Points, in no order, along strands that fork, close into loops and pass close to each other.
In the rows, zero is written as 128.
Two points are linked if the straight distance between their rows is under 114. Some points are linked to none.
q_560: [142 131 101 137  92 107  96 132 122 188 122 114  97 154 174 150 168 138
 181  91]
q_634: [180  99 161 123 155 103 116 112 141  79 125 144 119 107 142 153 108 193
 121 117]
q_52: [126 155 112 108  96  75 136 154  78 188 142  90 160  95 174 124 152 100
 144 120]
q_700: [143 107  97 107 149 148  82 120 133 108 105  41 117  98 125 115 105 152
 134 120]
q_405: [132 131 126  94  78  65 109 153 137 155 120 157  92 133 121 125 187 100
 153 125]
q_719: [188 176 101 129 102 118 110 157 151 149 123 171 137 163 139 157 118 145
 131  65]
q_310: [161 130 100 160 129 179  88 153 153 119 149 154 121 167  88 105  76 113
  99 116]
q_561: [ 93 118 102 115 128 122 123 152 119 116 127  76 136  98  81  62  64  71
 148 114]
q_671: [106  93 144 115 164  85 115 129  95 117 134 147  53 129 161 123 212 173
 138  84]
q_699: [144 161 103 169 139 190 151 154 134 119 146 137 124 134 125 144  93 188
  97  72]
q_873: [154  99  64 122 138 103 104 157  89 108 120 121  79 115  62 103  89 103
 136 142]
q_278: [170 107 110 149 155 158 123 119 134 107 129 135 157 108 132  97 171 122
  40 123]
q_664: [125 128 163 121 123 121 108 141 125 136 144 100  84 113 133 143 117 142
 154  96]
q_499: [154 129 154 137  87 125 107 129 158 146 152 141 128 199 167 132 126 130
 169 144]
q_352: [194  94 150 158 136 140 150 114 170 138 129 170 105 156 118 174 102 182
 195  88]
q_990: [111 137  56 130 100 152 136 169 130 120  86  92 101 121  96  92  68 149
 171 145]
q_308: [151 137 167  78 132 111 120  65 108 109  93 151 150 155 161 132  82  69
 153 182]
q_713: [165 118 151 116 135 137 108  72 121 121 116 133 180 169 168 121 142  88
 114 168]
q_291: [127 124 183 102 138 123 112 112 129 142 121 102 124  94 149 124 175  88
  74  69]
q_510: [159 114 197 102 110 100 107 120 122 138 135 113 114 118 152 127  96  93
 181 118]
q_419: [162  82 133 123 163 109 113  76 161 121 149 119 169 152 125 157 152 140
 165 116]
q_460: [123 133 183 116  79 125 113 133 158 134 126 171 141 149 162 112 123  97
 134 173]
q_579: [102 158  58 101  85  90 149 172 157 121  83 115 130  99  97  99 147 137
 101 107]
q_783: [138  96  99 138 130 173 119 136 136 119  96  62  85  77 109 100  88 140
 167 130]
q_120: [110 139  94 131 110 118 180 151 176  91  95 112 131  92  93  80 149 146
  57 103]
q_145: [105 122 125 131 150 110 133 116 122 105 148 116 146 116 102 149 142 151
 138 171]
q_286: [164 135 105 115 104 104 112 164  68 161 132  90 144  94 178  98 112  98
 171 133]
q_183: [104 105 176 123 179 132 117  58 155 121 126 139 170 137 168 140 185 145
  97 119]
q_571: [ 95 131 176  97 132 102 134 113 134 128 131 148 126 116 109 115 176  68
  48 109]
q_938: [149  98 135 119 194 154 141  93  74  76 107 101 133 102 154  99 110 146
  91 141]
q_972: [146 128 165 120 116  70 140 134 137 112 160 186 124 131  90 159 132 118
 119 135]
q_731: [161 147  96 126  87  71 136 149  88 182 137 126 138 131 201 145 191 127
 172 118]
q_264: [ 89 139 139 107 145 114 102 134  92 143 163  79 150 117 100 110  78  69
 160 136]
q_253: [156  91 138 150 162 159 124 123  95  78 135 148  93 150 145 101 107 159
  98 149]
q_786: [ 85 119 175 111 119 134 132  84 172  96  97 163 123 120 106 128 109 122
  51 177]
q_948: [ 47 139 113 157 114 162 138 127 151 154 139  64 135 141 154 102 136 142
 112 133]
q_967: [122  97 171 120 118 101 142 107 143 120 123 190 103 116 117 126 198  99
  64 136]
q_589: [178 125  67 131 130 126 147 172  93  86 129 136 132 109  81  84  72 105
 108 157]
q_681: [ 76 119 157 134 119 156 143 123 184 102 123 138 104 128 112 105 135 139
  55 137]
q_672: [193 140 133 146 115 159 115 128 153 156 102 151 123 147 120 183 109 164
 165  71]
q_394: [147 152 128 144 110 181 126 155 174 148 118 135 131  80  86 140  79 128
 117  88]
q_378: [106 155  83 149 123 153 148 148 157 142 143 110 189 108 112 100 125 102
  84 134]
q_888: [142 162  99  99  87 137  76 175 165 122 125 145 147 133 129 126  55 159
 150 116]
q_673: [ 95 155 104 172 106 179 137 142 156 173 139 175 155 141  80 158 130 112
 151 152]
q_432: [121 135 127  96 105  63 135 132 125  95 137 165 137 116  91 155 136 134
 147 195]
q_3: [105 129 166 133 109 121 168 150 134  81 148 172  98 125 113 129  90 154
 101 190]
q_238: [ 82 180 104 130 125 117 151 162 104 124 156 112  98 164 132 151  99 184
 130  91]
q_749: [ 63 137 139 103 158 104 150 110  71 126 135 101 126 161 168 119 169 108
  77 128]
q_527: [143 137  76 133  98 136 129 184  95 137 114  79 118 118 154  60  68 115
 156 125]
q_428: [131 114 164 123  99 127 151 159 114 113 123 116  69  95 145 109 129 132
 123 131]
q_861: [117  78 129 142 150 124 106 125 125 113 136 169  53 169 140 130 180 174
 156 133]
q_466: [196  55 150 152 160 124 154 101 132 134 157 145 150 166 145 141 152 118
 184 145]
q_473: [ 96 134 125 128 164 133 125 133 124 122 142 101  82 118 144 157 121 197
 153  77]
q_338: [ 69 141 102  99 133  87 124 119 120 115 134 105 135 142 122 146 185 160
 122 164]
q_695: [134 133  73 114 115 125 121 176 101 144  91 134 100 103  53 112  71  89
 160  82]
q_290: [161 102 127  82 130  85 122 134  45 105 105 106  88 120 149 109 136 115
 152 162]
q_619: [ 71  99 182 106 154  97 134 109  85 124 118 130  67 114 157 128 190 132
 133 133]
q_43: [194 105  93 146 139 137 106 118 132 130 132 146 152 136 137 124 205 112
 107 131]
q_947: [148 172 122 123 105  77 151 138 154 161 147 162 147 179 135 194 161 160
 160  68]
q_385: [104 167  63 104 120 110  93 134 124 144 119 112 155 144  87 170 114 152
 190 148]
q_635: [122 130 113 141 175 110 133 116  98 125 173 134 142 123  80 175 131 148
 144 112]
q_879: [127 157 104 157  95 123 113 128 173 177 137 146 164 148 151 159 196 128
 125 125]
q_472: [161 108 141 172 167 175 129 126 161 138 136 144 127  81 146 142 176 171
 107  76]
q_785: [ 88 112 103 125  89 137 114 155 137 167 109 120 133  95 119  75 153  56
 132 152]
q_240: [134 109 131 165 149 155 124 129 127  95 153 168  76 163 155 135 120 193
 139 144]
q_875: [118 158  50 119 151 110 104 130 119 137 135  75 178 123 105 148 141 140
 128 121]
q_359: [195  49 167 155 121 128 152 105 186 125 138 170 119 162 134 150 126 143
 175 152]
q_996: [ 72 185  69 139  99 126 137 160 111 180 123 151 148 154  95 160 128 136
 165 147]
q_569: [ 92 133  72 168 136 126 157 141 110 106 131  70 121 140  79  78  88 101
 142 102]
q_906: [145 140 106 143 115 184 122 163 133 176  85 124 112  93  69 124  64  98
 157  68]
q_887: [107 124 194 112 109 126 167 102 132 115  99 187 107 117 164 128 185 121
  79 174]
q_534: [ 66 136 132  76 113 111 101 100 138  93  89 103 112 157 142 115 137 153
 101 172]
q_942: [143 116 139 129  99  95 126 122 155 161 143 135 100 190 160 169 147 152
 214 122]
q_420: [141 136 139 145 137 179 130 137 169 126 135 108 128  93 130 131 121 161
  87  80]
q_572: [101 147 106 154 111 157 122 146 165 139 124 187 108 145  55 151  83 143
 139 144]
q_528: [181 115 117 170 163 140 141 125 132 137 152 186 135 132 120 153 198 140
 121  83]
q_702: [146 142 126 142 150 105 155 155 108 100 175 170 113 120  78 157 113 136
  98 113]
q_193: [105 186  94 151 116 165 149 168 109 151 112 135 123 159 112 148  73 172
 120  76]
q_147: [191 125 152 115 123 118 118 107 140 117 135 131 217 130 149 129  88 103
 154 174]
q_464: [107 120  77 176 179 152 165 131  93 101 156  73 138 150 113  82 115 118
  99  93]
q_72: [166  97 205 104 133 118 110  92 124 142 112 109 125  96 139 126 145  58
 138 107]
q_447: [ 73 136 166 111 134 144  97  79 139 113 132 100 138 173 147 130 108 123
 118 176]
q_471: [139 120  86 159 140 159 105 132 152 121 124 166 119 130  29 136  79 110
 116 138]
q_564: [ 95 134 180 144  91 167 116 124 134 160 134 138 138 147 183 100 130  81
 106 161]
q_675: [ 80 106 127 143 144 140 166 131 162 111 127 136 102  85  88 117 172 149
  81 123]
q_819: [ 63 140 151 151 123 148 146 126 134 175 148  45 154  88 154 130 132 128
 134 130]
q_707: [158 117 112 108 160 140  97  91 126 102 110  67 172 105 155 121 127 152
 105 144]
q_13: [ 82 145 189 138 106 147 148 108 114 179 142  96 169 108 180 126 136  81
 138 160]
q_784: [ 95 119 154  83 165  88 150  89  68 124 107 109 126 108 147 138 186  96
 115 137]
q_522: [112 103 178 146 111 154 169 141 118 113 130 160  89 113 158 105 154 149
 115 187]
q_847: [128 126  72 179 184 185 136 133 118 133 151 102 151 131  72 128 110 116
 107  91]
q_709: [117 125 154 118 165 155 135  38 128 102  97 159 150 155 174 143 152 117
  90 170]
q_444: [125 157 168  85 142 122 150  60  88 112  91 118 135 111 183 150 110 106
 143 175]
q_582: [184 150 171 121 109 137 131 126 128 127 127 110 192  94 188 127 101 129
 118 147]
q_30: [142 125  37 173 132 178 148 154  82 140 112 108 111 143 127 114 123 149
 141 131]
q_215: [134 168 122  85  88  39 139 162 145 148 149 180 142 163 129 162 165 123
 165 115]
q_691: [179 140  74 154 134 169 129 173 115 122 127 140 130 133  90  85  60 101
 105  97]
q_431: [152 171 174  85 124 112 165 120  78 100 115 124 169  94 177 133  89 124
 120 171]
q_343: [131  75 173 132 184 130 104  64 151 122 133 107 154 102 144 147 167 152
 149 115]
q_154: [ 99 144 184  95  92 124 102 124 176 118 121 181 155 125 117 109 107  85
  89 143]
q_156: [ 78 129 182 115 149 105  90 100 112 129 168  95 133 169 123 141  92  99
 151 141]

A tip is a point with one link. Name the tips that can be reached along the links from each point below, in the order of the rows.
q_635: q_847
q_731: q_579, q_948, q_749
q_887: q_278, q_3, q_875
q_719: q_405

A fork is a point with three links, a tip a point with one. Leave the first point through the second and follow the links. Name the first fork or tip that comes.
q_709; q_183: q_405
q_527; q_990: q_749
q_673; q_572: q_420
q_783; q_990: q_460
q_847; q_464: q_145
